Points on a hilly landscape, in no order, each with its height.
From any point a climber steps to the highest of the 2 points nearest to it. It stops when none of these is higher. Distance is the straight distance between rows; heights are no part of it.
Q889 h=4.28: [128 135 154 140 113 117 182 136 119 118 153 158 116 152 108 169 133 149
 142 125 148 114 140 110 152 136 137 162 117 125 135 126 120 156 149 132
 135  87 126 141 176 104 128 112 123  87 137 121 164 164]
Q307 h=4.87: [147 156  81 122 134 144 102 115 169 122 133 167 131  98  97 140 119 154
 130 124 139 122 134 117 178 115 107 141 138 130 116 160 156  69 165  98
 201 135 101 153 150 193  69 130 122 162  90  78 162  91]
Q173 h=0.38: [ 96 124 100  79 195 157  81 118  85 160 115  91 134 158 152  88 105 109
 144 145 129 141 135 155 103 183 122  89 137 147 110 102 119 121 135  93
 100 150 120  56  23  92 124 129 150 139 140 116  72 130]
Q932 h=2.08: [174 148 167 141 170 100 152 114 107 135 165 148 123 152  96 114 136 164
 161  86  76 118 134 160 142 145 108 165  92  98 198  91  99 160 153 110
 121 103 116  91 104 115 130  93 121  71 135 106 116 164]
Q513 h=4.42: [169 140 106 162 120 119 156 176 126 141 180 156 136 101 101  54 136 131
 179  88  78 124  72 123 118 167 135 113 106  87 157 175  92 112  71 109
 130 144 138 114 135 114 144  88 126 117 118 112 118 116]
Q850 h=0.37: [164  90 148  78 142  74 159  82 125 146 149 106 151 141 124 155 130 140
 101 120 143  93 103  92 155  78  90 167 116  96 108 104  99 171 125 103
 154 120 115  81 113 148 158 166 175 103 152 105 170 176]
Q715 h=4.55: [129 140 161 153 122 116 151 145 110 130 145 162 141 175 117 149 126 135
 198 127 159 112 167 103 166 164 146 173 113 158 159 112 104 160 121 131
  77  82 145 128 161  58 115  98 102  55 130 130 154 162]
Q574 h=0.98: [130 174 101 151 124 178 124 160 140 132 114 174 134 150  89 161 111 151
 161 120 114 124 177 105 208 132 129 138 112 157 117 138 118 105 183 151
 176  75 118 175 202 139  70 114 100 119  61  72 126 136]
Q358 h=0.94: [106  79 107 121 134 134 138 104 118 156 142 104 150 105 160  84 147 118
 124 140 122 168 122 179 108 218 145 110 163 118 130 173 145 110 125  99
 101 169 147  98  64  63 127 137 169 130 178 168 126  89]
Q793 h=4.89: [ 82 131 119 136 126 148  85 132 131 103 123 126 101 118 155 113 113 121
 138 141 189 150 151 155  37 163 154  87 126 168 139 108 158  95 134 145
  83 150 165  91  72 114 144 114  89 165 142 172  79 101]
Q127 h=6.23: [126 116 148 127 117 126  99 113 157 104 115 134 135 172 161 128 171  89
 170 124 173 113 134  84 135 103 149 147 107 188 140 126 137 126  61 169
  77 158 157 116  94 105 131 139  93 124 121 154 137 141]
Q421 h=7.28: [126 139 170 122 111 105 183 143  87 132 179 116 101 164 149 104 144 105
 147 100 125 129 133 108 100 128 136 132  89  97 171 148 100 190  97 126
 108 108 135 107 150  88 211 107 114  63 168 136 101 141]
Q316 h=2.39: [135 133 139 147 164 126 146 106 146 131  83 153 129 122  43 155 155 132
  95  90  45 118  96 184 178 135 150 156  89 127 158 121 107 169 150 117
 145 175 148 101 130 117  76 138  88 139 106 161 109 144]
Q139 h=4.81: [174 156 109 153 121  96 179 135 160 108 174 169  99  95  65 115 134 166
 114  89 130 120 111 113 138 102 122 166 112  69 170 165 132 129 138 104
 181 102 112 155 171 210 116 108 104 141 114 111 192  97]
Q234 h=6.21: [115  98 106  84 122 143 112 153 104 157 146  76 148 116 169 106  93 117
 119 172 155 151  98 112  86 141  97  92 162  91  96 148 103 104 118 108
 130 143 125 117  84  96 158 115 179 153 162 156 122 123]
Q794 h=5.17: [189 164 125 151 113  85 154 152 144 124 177 153 122 118  91  97 127 155
 164  86 124 117 109 107 139  94 121 163  92  64 164 151 104 136 110 120
 151  93 111 162 186 172 143  82 105 102 106 106 166 136]
Q505 h=5.81: [125 144 134  88 135 105 162 135 136 160  85  80 141 107 110 120 140  73
  57  95  53 129  64 143 129  80 106  98 105  76 112 119 141 197 119 142
 139 167 103 142 169 193 157 154 101 165 140 139 108 109]
Q985 h=5.73: [178 138 143 122 122 138 125 126  94 156 146  81 145  98 172  81 148 120
 141 127  77 147 115 116 131 130 101 113 185  63 129 147 126 106 136  99
 122 133  82 165  97 116 173 134 192 101 152  98 133 113]
Q185 h=1.65: [115 147 194 112 137 131 125  99 117 106 102 117 103 177 182 163 185  87
 110 103 164 134 218 136 123  86 138 155 113 163 170  95 143 160 143 165
  93 122 121 133 138 119 186 156 100  72 135 141 112 162]
Q251 h=2.06: [128 173 156 111 158 164 136 144  91 142  95 118 134 128 112 132 145 107
 132 110  58 146 172 149 149 117 125 126 116 116 134  96 120 137 170 136
 126 127  87 146 153 146 139 128  94 118 100  91  84 151]
Q553 h=4.10: [160 144 115 169 112 112 149 162 153 112 155 144 109  84  62  77 130 137
 122  82  81 118  56 158 107 130 136 116  77  85 156 155 103 130  91 118
 137 155 147 131 143 172 133  92  99 169 113 145 118 105]
Q296 h=1.26: [154 125 128 132 165 152 109  99 109 157 141 147 161 132 123 105 140 166
 166 143 119 116 156 155 155 184 124 154 147 142 131 122  98 104 150 101
 115 147 123 106  68  84  98 126 165 101 124  92 132 165]
Q661 h=1.76: [131 157 189 153 123 143 132 134 112 102 123 136 106 141 169 134 164 109
 143 109 126 144 199 146 117 120 157 145 116 147 185 112 146 127 144 168
  83 118 130 163 139 109 162 133  90  92 124 142 103 139]
Q404 h=4.62: [ 95  44 118 134 100 108  92 138 175 104 107 101 129  82 178 121 118 110
  79 138 120 111  33 134  89  91 129  79 154 132  85 120 159 134  93 163
 122 200 169 139 139 135 139 154 151 181 140 204 101 106]
Q469 h=3.80: [162 133 159 159 134  96 134 110 147 101 132 117 100  99  97 108 142 140
  93  82  63 112  83 170  92 111 130 134  77 102 191 115 135 139 122 140
 126 166 128 132 108 184 134 125 108 162 129 156 120 112]
Q518 h=7.90: [110 139 161 120 110 128 213 167  78 136 171 113 107 155 127 140 110 108
 119 134 102 132 101 126  98 153 138  97  95  83 143 123  89 200 117 128
 140  98 135  85 146  93 171 114 135 107 177 159  97 148]
Q15 h=4.85: [ 83 148 138 154 109 144 158 159  97 127 142 162 134 150  99 133 104 122
 184 163 158 143 169  95 144 199 159 123 110 187 143 130 100 133  97 154
  66  70 170 110 157  49 116 100 102 108 131 138 103 140]
Q450 h=0.55: [105 118 101  87 163 112  95 100 152 140  92 142 130 119  95 182  86 154
  90 152 154 110 113 135 158 118 101 121 159 152  75  96 126 124 175  83
 191 132 126  91 111 176  63 161 135 150 129  98 156 134]
Q911 h=6.73: [ 97  95 156  96 118 130 137 140 138 122  93 127 140 144 139 127 166  82
 128 111 113 122 108 101 145 109 146  96 105 145 107 146 134 162  70 163
 109 175 153 115 137  93 151 159 109 140 130 162  94 133]
Q735 h=1.04: [ 92  66 125  84 150 121 152 108 121 159 130 129 157 136 131 117 157 107
 118 116 136 142 117 164 119 187 141 130 131 135 110 154 128 152 113  97
  99 189 160  51  70  71 130 171 140 129 180 166 125 117]
Q582 h=7.23: [ 88 101 132  66 143  97 190 137 106 139 140 117 127 132  93 145 105 114
  91 133 125 132  82 126 107 131 110 114  95  81 102 134 106 190 123  98
 138 133 132  71 131 123 160 143 124 141 180 161 135 129]
Q157 h=1.49: [107 180 151 182  80 127 134 173 149  90 153 136 116 121 140 107 124 106
 166 112 144 119 146  77 113  86 156 128  79 155 169 119 132 121  64 205
  83  91 156 189 186 144 141  89  72 137 101 137 111 115]
Q610 h=4.33: [136 113 132 127 141  85 124  86 128  94 165 127  85 103  93 130  86 180
  80 146 173 105 134 148  48 119 104 139 111 128 164  83 166 120 165 108
 117 118 118 111  73 172 123 110 127 175 164 154 163 122]
Q792 h=5.76: [103  58  83 106 108 144  65 158 143 151 104 100 165 118 178 133 108 131
 139 169 178 139  73 104 124 124 131  93 180 120  45 137 105 105  79 129
 134 173 152 116 110  96 114 143 151 154 125 151 118 131]
Q592 h=6.27: [ 87 127 138  78 126 128 142 148 140 145  96  98 140 127 129 108 155  52
 105  91  90 142  89 108 136 101 134  78  99 102  90 182 145 175  70 150
 134 172 127 135 174 158 167 177  99 160 123 157  86  98]
Q227 h=5.44: [110  70  89 140 112 169  58 165 137 131  77 128 162 123 166 121 127 144
 142 155 105 109  79 121 147 115 145  93 181 147  51 107  95  80  77 149
 120 169 161 146 128  89  87 134 179 152  95 128  92 149]
Q90 h=3.97: [139 124 142 149 104 133 153 150 134 118 110 135 120  99 117 168 145 157
 114 121  95 119 104 142 155 132 135 128 151 106 123 126 126 123 142 130
 149 135 135 167 163 115 105 131 135 124 129 140 141 134]
Q865 h=3.48: [145 136 122 118 125 123 128 151 111 136 102  96 130 102 130 152  72 167
  98 157  87 105  97 114 137  87  99 114 157  81  72  89  87 119 157 132
 165  87  89 172 157 151 109 110 180 154 100  83 136 173]
Q48 h=3.70: [149 126 146 128 113 119 160 133 123 125 113 114 115  77 116 177 114 170
  70 147  97 120 101 127 145  94 113 134 170  70 115 115 125 135 165 108
 171  95 108 188 165 155 112 134 168 140 148 117 172 131]
Q732 h=0.85: [115 135 112 146 100 181  93 146 164 129  77 163 112 123 129 189 123 163
 127 143 113 103 126 114 202 110 139 120 165 154  81 129 129  67 175 152
 188 106 131 203 196 136  55 143 141 125  89  80 141 121]
Q216 h=4.77: [177 151 102 160 111  79 172 123 134 126 204 170 139 131  88  64 140 137
 194  94 131 118 104 112 126 148 128 174 100 101 176 198 110 129  88  87
 122 108 131 115 145 133 147  78 119  92 125 108 173  99]
Q44 h=6.22: [193 117 161 137 115 121 114 130 118 129 171  95 139 142 186  80 161 130
 160 103 101 117 109 103 137 101 110 139 139  86 156 128 116 124  93 144
 107 131 109 146 123 109 183 114 165  75 124 122 114 151]
Q699 h=4.32: [ 97 164 131 150 112 142 171 176 111 112 132 143 103 110 107 118 125 106
 125 122  96 152 144 131 107 147 160  88  91 135 140 144 133 131 114 153
 118 122 157 133 172 114 151 126  97 156 134 155  73 106]
Q566 h=0.82: [148 106 124 120 121 129 117 108 138 163 136 108 168  93 154  52 188  97
 146  84  85 143  95 143 119 172 134 103 154  95 123 205 145 118  80 103
  99 199 124 119  77 104 159 151 161 126 152 149 126  79]
Q169 h=5.26: [176 152 131 140 138 152 135 117 107 151 138 120 149  80 134  78 164  88
 143 107  76 176 162 139 145 131 127 131 174  80 130 180 160  84 160  97
 152 127  62 174 142 149 155 134 161  92 119  86 127  63]
Q581 h=4.58: [ 79 164 140 164 121 158 161 189  98 120 142 147 104 135 110 125 101 127
 153 137 115 138 168 132 100 167 161  86  90 173 140  90 100 132 115 166
  89  89 171 112 146  77 129  99  97 149 132 148  57 152]
Q102 h=4.02: [150  99 160 158 111  61 179 138 140 104 177 126 100 139 135 115 109 141
 114 128 122  73  47 113  81  91 112 139  76 108 153  91  95 177  80 174
 115 126 143 111 145 146 141 101 112 129 126 164 131 162]
Q989 h=0.74: [ 95 121 122 122  89 146  97 135 170 117  83 154  99 153 138 212 108 169
 115 160 168 111 108 107 174 102 136 121 150 168  85 110 136 111 149 157
 177  96 144 152 165 139  66 147 130 137 105 113 155 142]
Q491 h=0.43: [ 98 179 103 116 146 149 159 111 116 114 133 170 128 168  86 132 139  88
 133 130 146 182 222 138 163 144 139 146  96 180 142 161 178 139 159 127
 146  91 109 101 158 160 131 124  68 127 112 111 125  89]
Q780 h=5.59: [166 138 114 114 127 133  89 109 127 149 157 110 169 175 184  79 153 134
 204 119 184 106 163  76 143 129 122 160 132 135 120 138  85 104  74 113
 105 119 113 108  87 110 154 120 147  76 109  77 151 167]
Q76 h=0.47: [130 128 105 107 166 137 113  97  98 140 173 113 139 149 160  57 136 103
 171 110 146 143 137 136  87 182 120 107 111 119 144 158 149 109 106 109
  93 150 111  77  34 107 163 115 131 134 133 113  77 103]
Q514 h=0.23: [ 98 163 124  89 166 146 134 153  87 127 110  84  90 137 120 127  52 123
  73 158  91 126 117 160  75 106 102  88 103 119 107  49 118 163 158 123
 134 106  94 114 124 177 130 119 108 176 135 124  62 144]
Q308 h=1.63: [130 177 171 179 102 154 130 163 142 104 117 140 123 128 144 136 157 106
 158 101 113 138 199 116 145  97 154 149  77 146 193 136 146 124 112 205
 108 113 132 197 193 129 148 120  70 103 104 132  97 119]
Q375 h=3.96: [163  90 149 118 136 142  95 101  98 164 106  63 150 119 187 132 129 151
 101 181  93 127 128 116 147 122 108 121 198 118 116  64 113 119 153 107
 105 127 108 141  53  87 118 157 210 101 171 127 154 161]
Q677 h=1.31: [ 75 119 123 118 120 125 101 159 112 110 109 108 110 176 124 196  40 155
 105 197 191 114 113 110  77  99 121  86 129 146  85  64  99 139 144 176
 146  60 127 122 150 152 111  97 124 157 101 139 132 183]
Q812 h=4.53: [110 154  99 107 125 107 179 150 152 128 110 163 123 142  62 155 113 115
 116  93 113 113  95  84 187 109 130 121  43 130 128 151 126 177  87 152
 168 129 157 113 193 160 104 124  63 156 113 133 120 131]
Q332 h=2.22: [142 150 160 116 164 119 155 137 118 133 120 153 132 148  82 138 134 135
 156  99  62 115 146 158 164 123 132 157  64 112 168  90  91 168 138 142
 134 127 126 100 145 122 107 123  83  95  97 114  93 186]
Q170 h=3.63: [107 114 128 137  79 126 161 127 121 112 147 141 131 129 148 112 147  91
 127 133 184 148 141 114 107 173 160 134 140 151 140 175 156 127 104 144
  91 131 154 118 132  83 163 136 129 122 167 170 151  85]
Q858 h=1.16: [100  98 134 114 155 139 129 114 119 148 100 156 150 149 110 158 146 136
 139 146 133 127 151 154 158 169 140 127 136 177 104 112 109 136 146 102
 114 146 146  78  88  83  90 147 135 112 135 132 135 168]
Q193 h=4.80: [100 134  97 103 119 123 152 156 149 128 117 177 127 155  69 176  99 133
 140 136 159 102 113  67 184 134 137 128  82 159  95 132 119 150  85 141
 147 101 168 113 180 109  71 120  87 139 103 116 129 140]
Q300 h=5.01: [106  71 111 100 110 107 137 143 138 137  80  98 132  78 138 146 117 115
  64 137  92 119  25 130 131 101 123  93 158  94  65 113 122 149 107 127
 165 159 142 145 161 130 109 159 146 163 140 157 113 118]
Q262 h=4.20: [144  89 148 130 133 162 111  91 109 178 104  84 160 109 188 132 157 133
 118 170 104 146 169 150 157 185 122 135 222 127 121 116 126 106 166  96
 106 140 117 139  72  75 110 172 198  75 174 118 160 141]
Q622 h=1.55: [109 118 166  95 132 113 137 108 135 109  99 111  96 170 165 186 158 100
  98 121 161 125 156 116 139  66 132 144 109 158 127  91 151 168 128 180
 132 125 130 135 146 150 162 164 113 107 125 127 135 165]
Q662 h=2.57: [112 117 114 128 163 125 102 100 166 129  54 145 120 108  89 162 125 140
  69 128  62 103  80 169 174  97 136 132 115 147 114  98 131 138 145 127
 154 181 155 126 136 141  56 146 116 155  96 146 109 131]
Q524 h=4.47: [127 110 128 129 141 175 111 118 124 173  79  98 175 105 176 151 149  90
 126 174 111 169 186 132 176 174 125 122 226 132  79 138 133  93 166  83
 154 135 104 152 122 101 104 173 186  86 149  95 151 134]
Q74 h=3.84: [124 106 134 155  66 139 191 147 100 135 175 135 149 141 158  94 142 117
 159 150 139 147 120 122 106 203 165 123 141 130 148 179 116 140  91 134
  88 127 160 101 134  36 182 116 148  97 178 163 148  99]
Q660 h=4.06: [148 138 139 127 153  90 123  67 152  97 129 136  93 100  96 153 128 156
  61 117 150 115 149 156 101  86 114 160 102 128 169 110 183 124 175 115
 146 147 113 133 105 211 105 139 103 170 152 142 172 102]
Q883 h=1.64: [160 169 130 171 129 129 134  92 132 103 154 159 119 134 114 122 145 134
 148 125 169 151 208 156 122 145 139 179 147 153 167 144 183  80 186 124
 115  96  92 160 120 144 127 110 116 110 111 100 179 100]
Q68 h=4.18: [ 90 134  70 114 166 137  97 103 142 124 124 142 122 106 102 115 108 118
 113 145 161 180 172 157 106 147 126 128 151 152 114 155 190  92 188  79
 158 129 104 106 103 190  94 119 110 168 123 123 140  60]
Q556 h=4.21: [142 144 136 131 114 108 146 113 180 131 119 154 147 147  74 150 172  94
 131  56 100 135 101 107 176 100 151 158  58 127 178 207 142 184  92 135
 148 167 151 115 171 133 132 145  67 126 115 148 126 112]
Q45 h=1.09: [121 180 117 168 137 158 124 184 106 120 125 163 113 147  84 151  91 168
 158 127 110 116 192 119 154 146 144 120 103 166 131  97  97 109 151 151
 121  63 134 173 185 118  87  90  95 130  79  87  99 176]
Q515 h=5.46: [124 110 105 101 112 149 121 149 120 147 127 131 167 160 140 166 101 142
 159 166 193 116 120  84 154 143 121 121 147 126  77 133  85 128 104 118
 145  95 128 112 134  98 116 125 156 120 122 110 167 173]
Q766 h=5.82: [140  81 130 162  97 169  88 151 156 121  74 139 151 123 172 143 171 151
 149 138 101 106 108 119 195 123 155 130 176 166  95 113 113  85 103 166
 108 170 160 172 131  71  87 143 158 124  98 127 131 160]
Q119 h=0.64: [ 71 136 101 123 155 140  59 129 137 126  79 151  99 150 104 205  74 182
 111 176 187 123 131 145 129 124 115 105 155 165  73  92 140 119 179 113
 176  98 146 109 127 164  65 143 126 147 118 128 133 134]
Q263 h=3.74: [161  88 147 125 128 126 101 124 114 141 110  82 155 129 181 149 115 161
 124 167 114 103 113 106 157  93 107 136 169 128  94  74  96 122 149 149
 124 114 108 156 112 118 118 138 198 105 121 102 149 202]
Q632 h=3.73: [163 134 158 127 150 122 137  61 152 145 120 140 162 104 138 147 211  72
 115  73 108 161 174 156 178 102 128 199 128 119 166 183 153 142 170 117
 151 157 112 109 142 121 169 180 117  66 121 109 148 100]
Q654 h=3.47: [133 126 137 133  88  99 157  91 150  95 153 151 112 131 120 129 179  93
 104  95 183 124 123 110 124 124 141 179 126 140 163 202 172 147 101 124
 112 138 155 134 154 121 169 146 114  96 163 159 186  73]
Q480 h=4.84: [123 128 115 141 123 166 139 123 121 141 125 135 163  95 144 115 149 106
 140 148 112 186 180 144 175 170 138 142 206 142 106 184 169  69 174  91
 171 115  81 177 150 124 118 137 165  98 126  96 159  79]
Q20 h=5.75: [207 112 155 181  94 111 120 140 134 106 162 124 132 100 153 101 139 177
 161 120 100  97  94 113 122  91 114 153 151  95 157 125 116  91  97 157
 124 128 119 184 132 141 137 102 168 111 102 113 146 147]
Q490 h=4.14: [145 132  99 173  98 149 167 176  91 148 180 140 149 123 133  53 124 136
 177 127  83 145  94 142 116 208 155  99 134  95 146 171  72 106  93 111
 122 128 142 106 123  57 145  79 159 113 144 130 106 114]
Q497 h=6.05: [ 56 119 104 146 107 175 110 178 113 135  84 125 126  96 162 144  94 104
 108 190 136 215 185 155 122 173 160  90 206 150  84 164 173  71 171 107
 159 109 128 174 162 110 118 124 146 131 142 153 108  71]
Q601 h=3.72: [146 117 162 145  83  71 171 107 150  98 174 138  93 124 116 142 156 112
 101 103 160  91  87 122  91  96 128 172  96 104 170 141 135 166  95 135
 121 128 157 127 152 145 164 129 110 112 167 173 187 108]
Q4 h=5.89: [149  94 128 116 116 115 102 100 143 121 144 122 145 169 171 111 162 110
 175 129 202 105 133  72 145  96 124 160 128 153 115 123 108 138  62 145
  89 133 144 119 109 106 158 139 132  92 112 110 162 163]
Q432 h=4.30: [125  75 141 157 101 105 141 148 148  92 158  99 109 111 157 106 105 131
  93 143 118  91  45 132  50 108 130 102 103 132 129  84 121 140  98 176
 101 160 158 117 116 137 147 129 138 167 138 198  97 128]
Q269 h=0.62: [133 140 121 110 130 110 112  95 155 113 145 119 129 123 123  75 151  83
 135  86 153 123 127 122  83 110 120 118  91 120 137 182 173 125  81 128
 111 176 118 120 113 177 175 136  85 169 122 142 116  73]
Q869 h=0.46: [143 111 120  84 168 101 107  84 126 160 108  90 148 125 113 167  86 141
 106 154 161 107 131 116 135 100  80 143 139 132  84  74 100 145 158  94
 158 115 101  87  80 168 115 163 169 143 144  98 161 172]
Q755 h=0.54: [135 132 110 108 135 106 108  87 134 114 183 124 125 122 145  48 136 113
 146  99 178 125 129 135  50 152 113 121  94 115 147 166 166 110 106 116
  92 151 129  98  53 154 174 120 116 168 152 131 110  82]
Q825 h=5.58: [ 81 123  98 174 122 197  65 166 111 130  90 142 128 101 150 126 116 149
 135 166 130 157 179 163 111 163 158  86 198 158  95 136 133  50 152 114
 122 125 138 168 118  93  95 117 161 142 115 129 101  99]
Q232 h=5.14: [ 92 118  94 129  95 154 140 169 109 127 124 160 141 157  99 166 102 137
 160 173 176 120 128  91 160 179 147 115 140 163  92 128  97 135  95 137
 110 100 173 116 158  42 102 120 124 123 130 144 128 155]
Q887 h=6.67: [132 113 118  65 139 112 136 128 106 170 144  69 138 112 146 109  99 100
  91 132 100 145  68 112  92 126  84 104 139  71  98 123 123 155 116  85
 127 140 102 102  91 124 166 147 157 148 169 140 103 121]
Q378 h=1.93: [164 166 167 105 143 150 116 114 131 133  83  99 151 121 167 134 168  88
 121  94  73 145 158 140 174  74 120 145 130 110 146 107 125 146 141 159
 114 144  92 160 154 145 161 162 108 100  92 100 100 145]
Q400 h=0.32: [ 80 137 118  69 188 146  85 134  90 149 108  91 116 168 132 131  77 123
 126 157 137 137 126 150  90 139 106  81 106 139  88  69 104 138 136 109
 115 124 118  61  62 126 121 118 124 161 128 122  70 166]
Q600 h=1.37: [192 121 137 165 146 145  86  73 126 133 142 131 146 112 160  89 170 168
 180 115 113 118 185 157 133 168 122 158 158 138 173 125 133  73 155 121
  87 149 113 132  31 103 108 118 163 103 125  99 131 142]
Q335 h=0.52: [112 171 104  99 160 118 117  81 130 110 138 135 109 166 107 103 146  85
 136 114 191 143 198 124  92 111 124 140  94 157 138 161 177 131 129 111
 126 117  96  97 116 186 165 128  84 136 113  98 130  99]
Q282 h=1.92: [133 138 152 142 150 120 140 115  98 121 190 123 111 181 144 105 114 154
 160 130 141 105 151 141  92 184 131 147 105 137 187 103 117 145 134 125
  86  95 133  90  70  80 148  81 119  98 158 122 119 167]
Q516 h=2.79: [151 121 114 129 162 112  89 114 138 125  84 105 123  92 126 108 106 148
  97 133  82 104  90 146 122  78 111 117 132 140 101  70 141 109 133 134
 118 163 109 139 101 169 100 125 154 165  93 108 112 139]
Q313 h=1.43: [ 83 105 127  90 111 103 105 132 138 104  98 111 101 183 160 182 101 110
 119 168 222 109 101  82 105  65 124 113 124 146  79  85 142 159  97 172
 144 110 126 107 144 169 144 146 115 146 111 134 138 143]
Q999 h=6.75: [171 119 171 142 100  90 155 140 104 134 186 111 110 151 176 109 163 133
 158  89 126 102 100 112 113  88 122 154 113  79 183 127  81 179  78 141
 123 106 141 126 157  94 202  97 138  31 154 130 134 160]
Q197 h=3.91: [115 132 107 120 150 114 106  82 171 100 125 151 100  94 103 139 125 117
  77 128 165 141 148 166  99 124 125 137 125 150 161 154 210 101 175 106
 155 160 115 132 111 202 105 148 100 177 148 141 156  42]
Q842 h=5.19: [ 72 139 120 148 116 187  61 184 115 115 103 116 104 143 165 129 105 136
 158 165 157 157 165 135  71 133 146  68 153 177 104  99 131  87 126 159
  90 125 145 135 101 110 134 119 124 157 117 144  81 122]
Q778 h=1.50: [140 135 133 173 130 155  77  89 141 108 124 151 127 110 135 113 165 134
 165 128 151 134 191 165 116 162 148 140 160 178 166 139 171  70 153 137
  90 149 127 161  66 118 106 114 127 131 114 113 145 101]
Q182 h=5.80: [135  88 115  96 101 137 145 125 118 151 163 108 163 138 159 126 134 133
 132 161 174 126 106  95 123 129 120 130 161  88  97 169  95 129  96 102
 132 130 118 114 115  83 156 144 188 113 166 130 177 143]
Q467 h=1.21: [ 86 161 111 136 128 148 103 181 114 111 116 131 106 165 104 184  43 176
 124 169 163 108 152 106 115 116 128  87 116 149  83  78 101 114 157 156
 148  48 125 165 183 162  92  94 118 162  82  93 130 180]
Q424 h=1.79: [117 172 143 153 143 127 139 112 110 100 167 148  97 164 114 114 102 147
 150 136 176 126 191 135  72 158 132 143 110 155 162 109 134 107 166 126
  92  77 114 133 113 138 125  80 102 129 130 119 148 135]
Q485 h=4.51: [118 145  50 137 152 147  94 137 134 136 132 159 134 105  87 124  74 164
 126 158 153 155 158 137 140 151 113 125 173 143  81 150 132  75 193  61
 186  86 117 144 133 161  73 108 154 158 108  99 156  98]
Q795 h=2.99: [187 101 138 135 141  64 130  98 123 114 115  95 104 106 116 123  89 181
  66 136  80  97  58 126 109  63  82 136 117 107 140  46 121 150 154 143
 124 140  99 127 110 182 101 135 167 161 115 128 130 148]
Q304 h=0.34: [ 83 176 100 116 131 129 182 137 110 110 141 167 109 175  68 151  84 119
 126 142 190 153 183 105 149 149 132 140  87 180 137 135 142 155 158 104
 143  52 133 106 180 157 101 104  70 147 110 128 146 102]
Q577 h=5.25: [188 137 115 162 122 130  90 120 167 111 137 153 145  79 109 107 141 173
 150 109 121 107 118 120 153 105 104 150 157 120 140 151 147  59 129 119
 156 141 103 190 132 163  91 119 150 145  88  96 171 113]
Q314 h=0.72: [141 128 118 120 130 117 124  95 157 137 135 126 156 102 131  81 192  69
 137  80  97 147 124 140 122 131 136 122 126 104 140 223 167 117  98 108
 119 194 112 133 113 152 165 154 115 146 125 142 118  65]
Q734 h=5.43: [140 140 125  99 116 117 167 156 116 171  84  85 142  90 125 123 152 100
  87 103  37 140  38 137 158 108 109 100 164  59  88 118 119 179 119 123
 146 138 112 149 160 145 143 151 136 143 134 119 116 120]
Q929 h=3.95: [178 133 141 114 139 106 131  85 173 138 123 136 165 119 104 148 187  88
 114  61  94 125 124 135 177  83 123 187  95  98 166 186 130 163 121 120
 167 167 125 107 159 148 156 169 106  90 107 113 137 121]
Q786 h=5.54: [ 44 128 100 152 111 175  94 162 147 126  76 165  79 110 139 192  98 147
  72 170 155 166 165 158 124 150 153  99 187 163 102 133 167  84 199 115
 175  98 163 168 170 127  68 135 124 147 140 173 111  65]
Q994 h=4.63: [ 94  99 132 116 148 107 102  99 133 101 136 119  95 139 132 131 103 143
 104 140 172 121 123 170  51 144 120 119 109 167 142  77 138 142 140 132
  85 157 152  71  49 120 126 121 115 169 161 173 104 133]
Q527 h=3.19: [192 146 135 131 155  82 143 111 119 130 134 110 109 106  87 132  77 186
 100 114  82  98 118 134 122  82  86 153  98  88 155  58 111 138 174 114
 150 102  97 135 119 197 108 127 141 133 111  94 131 173]

Where does a climber stop that starts at each point below?
Q660 => Q497
Q889 => Q518
Q869 => Q661
Q173 => Q332
Q45 => Q661
Q491 => Q332
Q601 => Q911
Q735 => Q332
Q263 => Q518
Q929 => Q518

Call two points neighbours if one is among the 2 nearest of the other. Go from one point of each pair to the other, from neighbour to neighbour, staying as high as possible. Name the lowest point that can't be avoided.
Q518 and Q911 => Q780
Q518 and Q497 => Q197
Q766 and Q518 => Q227

Write out the way that a climber takes from each point below.
Q485 => Q307 Q577 Q20 Q44 Q999 Q421 Q518
Q654 => Q601 Q102 Q432 Q404 Q300 Q734 Q505 Q592 Q911
Q400 => Q173 Q76 Q755 Q269 Q314 Q566 Q358 Q735 Q858 Q296 Q600 Q778 Q883 Q424 Q282 Q932 Q332
